Each row is a point on a landscape with many valleys, with its height.
A ball rolls from a point to the lowest of its 2 nearest points, and stops where none of them is lower. Distance is the straight distance between rows; heights are no part of it.
j_990: -23 6 -17 -4 -26 -52 -1 65 55 12 0 32 -14 -36 -6 10 10 -18 4 31 -40 44 20 7  h=498
j_112: 7 -21 -43 23 2 -61 15 22 -23 9 3 15 48 28 16 47 13 -46 -40 38 18 23 -7 2  h=225
j_8: 1 -38 46 33 -30 0 26 -32 -2 10 27 0 -2 -21 43 -2 55 -24 -20 -25 35 37 26 30  h=799
j_248: -22 30 31 30 -15 41 -5 -73 18 -20 46 -8 5 -20 10 -42 15 39 -13 -48 25 -17 -6 7  h=331
j_239: -3 -29 53 18 -15 13 15 -9 9 15 9 -26 5 -15 55 -19 52 -20 3 -32 15 14 18 28  h=790
j_107: 40 14 3 20 29 9 22 34 -4 13 -21 -56 -22 -22 22 42 1 6 -11 5 -32 36 -6 4  h=362
j_841: -25 -22 0 18 14 -1 20 -48 -5 -10 33 19 11 -36 -9 42 14 -11 12 -17 17 45 24 28  h=153
j_537: -26 -42 54 -67 -47 15 -18 -13 21 40 -19 44 -15 -30 -40 -62 15 9 27 -16 13 -12 50 32  h=659
j_342: 45 50 30 9 22 -30 10 49 1 3 25 -26 10 21 37 -14 -1 4 -9 28 -27 23 -3 -26  h=422
j_903: -8 -56 -3 15 -18 -6 13 10 -2 13 12 5 0 -3 23 32 37 -42 2 21 -6 33 -12 -2  h=266
j_659: 18 12 47 -14 24 18 2 -13 -32 27 0 27 -2 16 -16 -12 8 23 5 -28 56 -21 -42 -11  h=120
j_314: -14 6 24 39 5 39 17 -50 21 -14 25 -17 -9 -30 14 -1 25 14 8 -40 5 5 8 11  h=301
j_23: 53 37 -4 -18 -10 36 0 -45 -51 -14 -28 -22 -28 28 3 6 -27 14 -24 -50 30 -60 -7 -16  h=546
j_411: -51 -24 33 -63 -25 24 -21 14 44 21 -44 39 -15 -8 -59 -44 0 -4 27 -6 0 -6 47 35  h=615
j_675: 10 30 43 -13 23 -5 7 12 -1 16 -31 26 9 25 -12 -51 -1 52 2 -18 42 -2 -44 -18  h=273
j_613: 46 8 -18 -24 10 14 -6 -24 -46 4 -21 -4 -23 41 -27 32 -37 -11 -3 -16 23 -59 -26 -28  h=576
j_412: -9 -10 31 -11 -5 25 15 -66 -62 41 56 23 8 5 -9 2 2 20 1 -8 48 18 -21 30  h=421
j_244: -20 25 -8 -25 10 -61 -21 69 -3 -25 22 38 20 -21 -12 -14 11 -14 -3 44 3 7 53 -15  h=236
j_72: 50 -10 -3 48 10 -20 7 -61 -42 2 33 -9 -7 31 -16 48 -4 -47 -6 7 11 -45 12 -25  h=482
j_220: -31 -1 -27 5 -7 -78 -16 68 -14 -5 6 60 17 -25 -19 3 27 -32 -27 42 19 14 47 16  h=191
j_424: -3 21 -44 15 6 2 -4 2 23 -41 29 -18 16 -5 18 41 -8 -19 21 9 -21 -7 -7 -23  h=182
j_536: 24 26 16 29 -21 -14 -3 3 32 -53 52 -21 14 19 49 -12 13 -13 -9 11 2 -2 17 -41  h=244
j_997: -13 -15 28 -21 -39 3 10 34 55 44 -19 -20 -9 11 22 -75 -12 13 33 17 -73 17 36 22  h=694
j_658: 5 42 13 25 20 -1 -1 -9 21 -51 34 -30 27 25 42 -37 -10 26 -1 -2 -4 -7 21 -27  h=262
j_849: 48 20 -3 1 16 29 -4 10 -41 -6 -38 -50 -44 -5 11 26 -57 26 -21 -13 -14 -50 2 -22  h=111
j_416: -41 -18 -16 -8 16 -22 -4 -24 0 -32 30 32 35 -32 -4 31 7 -22 11 -9 15 39 38 16  h=39
j_396: 32 -5 -32 50 -18 -18 11 -90 -63 -7 26 -14 -19 31 -14 46 -8 -52 -28 4 -12 -48 27 -13  h=497
j_254: 8 36 -21 -3 54 7 -4 27 -21 3 -26 -16 -18 5 -39 35 -44 22 2 8 -16 -21 -27 -20  h=450
j_3: -17 22 -36 0 -9 -34 -30 17 48 -44 33 14 24 -16 12 13 -21 -9 21 26 -43 8 -5 -33  h=217
j_372: -8 -19 56 -4 -30 0 16 25 50 49 -31 -27 -8 -2 27 -55 13 5 33 -12 -34 4 26 26  h=732
j_317: -11 -22 -35 32 39 -7 -36 19 -51 35 -22 5 18 21 -38 39 -11 -36 -18 47 -10 -29 -50 8  h=361
j_129: -12 -58 -15 -45 -60 -40 -4 1 31 -30 7 21 3 -34 14 11 34 -39 -7 -2 0 36 69 25  h=256
j_943: -28 11 -29 35 49 -5 -42 29 -31 21 -13 33 11 11 -57 35 -12 -25 -8 29 9 -42 -54 22  h=349
j_703: 21 -6 27 2 29 45 19 -10 1 29 -49 -57 -22 -19 8 5 -9 35 2 -43 2 -6 -25 21  h=360
j_435: -30 -41 -23 -3 -44 -62 -11 46 45 14 -14 49 -9 -46 -28 25 22 -33 -11 16 -9 29 37 30  h=525
j_393: -20 35 -7 7 64 1 9 14 6 -14 -9 4 -2 -1 -38 20 -31 37 21 3 -10 -4 -19 -17  h=471
j_571: 12 -18 -48 50 28 -38 -20 4 -50 39 -29 -4 37 18 -24 48 0 -41 -35 56 -14 -11 -28 4  h=330
j_397: -9 -55 23 17 -1 -19 4 29 -37 34 11 20 9 15 6 14 42 -50 -8 40 6 15 -16 -13  h=363
j_588: -26 -28 -12 -26 -14 -26 8 -6 16 -36 18 14 23 -23 25 17 21 -33 -4 -13 15 52 67 26  h=165
j_979: 19 -9 3 23 33 31 22 -2 -17 11 -30 -49 -29 -28 3 50 -3 11 -2 -20 -19 8 3 14  h=314
j_971: -20 13 -15 -15 0 63 -1 -36 29 -42 16 -42 16 7 43 -32 9 4 5 -37 5 -8 -1 6  h=595
j_743: -20 -22 8 -63 -26 -9 -12 27 27 -6 -7 -4 8 -22 7 -63 13 5 29 18 -21 3 77 1  h=388
j_671: -22 -19 -3 -17 -29 9 -4 8 65 -27 6 -20 -5 -15 33 -14 9 -23 24 2 -43 31 24 7  h=630
j_63: -42 -42 9 -51 -34 -1 -42 26 35 8 -29 29 -19 -37 -67 -28 12 -22 27 23 -30 -10 63 31  h=577
j_104: 62 59 -11 -5 3 5 5 -16 -17 -15 -67 9 -18 40 -33 -8 -31 56 -4 -24 20 -16 -31 -36  h=381
j_327: 57 25 22 20 23 6 10 34 -6 6 1 -63 -9 -2 46 10 2 10 -13 12 -26 13 -17 -14  h=393
j_221: -15 -4 -12 46 2 14 5 -15 38 -29 30 -9 -3 35 36 -76 -45 59 2 -8 -38 18 -10 6  h=420
j_953: 9 17 2 -13 37 26 -9 21 -36 20 -52 32 -17 16 -60 13 1 10 -14 -5 50 -1 -59 4  h=272
j_989: -15 20 -21 49 1 48 13 -46 37 -39 3 -26 -11 22 14 -50 -22 56 -6 -25 -27 -14 -17 -8  h=387
j_142: 12 -31 -8 -15 -36 -23 26 47 9 2 18 -6 -1 4 57 12 38 -48 -19 21 4 38 12 0  h=110
j_936: 19 -14 -56 46 4 -67 3 -4 -30 35 -27 4 57 32 -2 50 9 -39 -56 58 0 3 -21 -1  h=291
j_380: 28 39 9 30 29 13 6 -35 -12 -26 23 -18 -12 19 -12 25 -20 15 10 -13 3 -51 3 -32  h=508
j_647: 58 -13 7 37 20 -11 -1 -11 -43 9 14 -28 -13 28 -3 53 -3 -36 -8 17 3 -30 -7 -32  h=464
j_951: -24 27 0 38 -24 58 4 -72 29 -13 12 -25 -4 -4 5 -57 11 48 -21 -58 7 -29 -22 4  h=353
j_137: -2 46 -7 16 35 10 15 -36 -11 -32 15 15 -7 3 -38 32 -36 34 20 -18 4 -35 -5 -29  h=495
j_551: -4 32 -14 -23 -30 50 10 -77 -27 -1 35 4 -5 -2 1 -7 5 30 2 -48 60 2 -21 38  h=544
j_546: -2 -27 -11 -54 -47 -41 -10 26 38 -30 -3 2 -6 -44 -6 -25 26 -7 3 19 -19 20 91 2  h=324
j_235: 23 -4 1 -4 -54 -32 3 37 31 -33 42 1 0 5 56 -1 24 -32 -15 18 2 14 9 -30  h=214
j_601: 5 -21 50 -8 1 18 3 -38 -68 52 35 38 5 23 -25 -1 10 -1 -3 6 50 -9 -44 0  h=312
j_695: -28 -23 -48 -1 -14 -83 6 44 -9 7 0 53 40 2 7 23 17 -36 -51 37 28 23 22 22  h=107
j_732: -19 21 13 0 2 -37 4 51 33 -2 13 17 -5 -12 2 -26 -6 11 17 35 -46 34 16 -16  h=470
j_136: -19 -24 -54 7 -7 13 -9 -21 3 -29 24 -7 25 -7 17 42 0 -37 24 3 -16 -6 -15 -9  h=123
j_328: -46 14 -34 -27 0 -18 -54 47 29 -17 18 34 26 -6 -10 2 -19 -15 27 31 -29 -17 -28 -17  h=254
j_464: 39 57 -17 -19 40 8 0 19 -15 -6 -37 -21 -11 35 -27 1 -56 44 -7 2 -3 -20 -33 -26  h=424
j_780: -28 -5 -11 -22 1 36 3 -11 44 -32 7 -29 8 -6 33 -9 -1 -6 27 -13 -18 15 5 7  h=612
j_660: -37 7 -9 4 39 15 -21 23 -28 13 -22 48 -3 8 -67 18 -3 -17 -7 12 37 -22 -60 22  h=321
j_823: -26 -54 -38 23 -12 -12 4 -24 -9 2 15 18 32 -13 4 43 17 -44 1 18 -8 20 -16 0  h=240
j_106: 20 60 -7 1 15 -43 14 54 17 -6 28 7 14 -5 14 -2 -11 -10 -13 36 -45 42 -1 -17  h=443
j_6: 0 22 23 8 39 -5 15 17 11 13 -16 -4 2 32 8 -50 -35 70 8 -5 -10 3 -35 -9  h=365
j_648: 1 -6 18 24 36 27 28 -35 -16 0 5 -17 -12 -24 2 34 12 10 10 -28 8 12 7 12  h=252
j_120: -36 -60 -6 -22 -37 -42 -43 16 20 2 -19 53 -16 -64 -67 9 31 -27 5 18 -23 10 65 36  h=549
j_240: -18 -18 1 -26 -50 1 -3 27 67 3 -3 -13 -16 -9 25 -50 -8 -4 31 28 -78 31 25 3  h=655
j_580: 43 6 19 -8 4 36 12 -13 -24 29 -68 -39 -25 -24 2 -1 -22 51 -21 -56 32 -19 -35 13  h=278
j_960: -45 -6 -10 -47 -6 3 -30 42 25 -6 0 33 3 5 -15 -25 -6 -10 28 19 -13 -11 -28 -19  h=305
j_812: -6 19 -18 -19 -5 72 9 -60 -12 -21 12 -33 8 1 23 -13 11 8 -6 -57 32 -19 -13 24  h=575
j_264: -40 -12 11 -53 -10 9 -12 27 30 -8 -5 13 -1 2 13 -56 -3 14 29 8 -10 -2 8 -16  h=379
j_702: -23 2 11 10 25 -9 12 5 30 1 -2 1 4 25 16 -71 -42 66 17 -10 -25 24 -9 12  h=423
j_786: 38 37 16 12 10 31 8 -37 -17 -13 -11 -29 -17 26 3 -11 -19 38 -6 -39 20 -61 -23 -23  h=526
j_441: 32 -29 27 21 22 -1 -2 14 -39 25 12 -13 0 23 7 33 15 -30 -1 21 7 -7 -25 -22  h=433
j_913: -15 -31 61 -18 -3 18 14 13 14 47 -18 -17 -3 -3 30 -39 30 -4 24 -31 5 -1 3 24  h=766
j_228: 12 21 -7 -17 -41 27 12 -77 -69 30 47 23 -10 26 -23 12 -8 31 0 -9 64 3 -31 25  h=492
j_243: 50 3 -8 -28 6 45 -4 9 -43 13 -66 -39 -28 -10 2 18 -48 34 -29 -25 20 -25 -16 -8  h=190
j_376: 57 34 3 -11 3 21 -6 1 -29 14 -72 23 -23 17 -45 2 0 32 -3 -22 45 2 -52 -25  h=329

Call two points neighbours if one is among the 2 nearest of the other. Go from one point of each pair to the other, from neighbour to neighbour, staying as low as possible. Name the highest point that can't be avoided.
j_142 / j_659: j_702
j_849 / j_416: j_703
j_953 / j_695: j_317
j_136 / j_142: j_903

Where does a ball stop that starts at each point below?
j_396: j_136
j_317: j_695
j_960: j_136
j_137: j_953
j_743: j_416
j_372: j_659
j_971: j_659
j_435: j_648
j_989: j_648
j_72: j_136
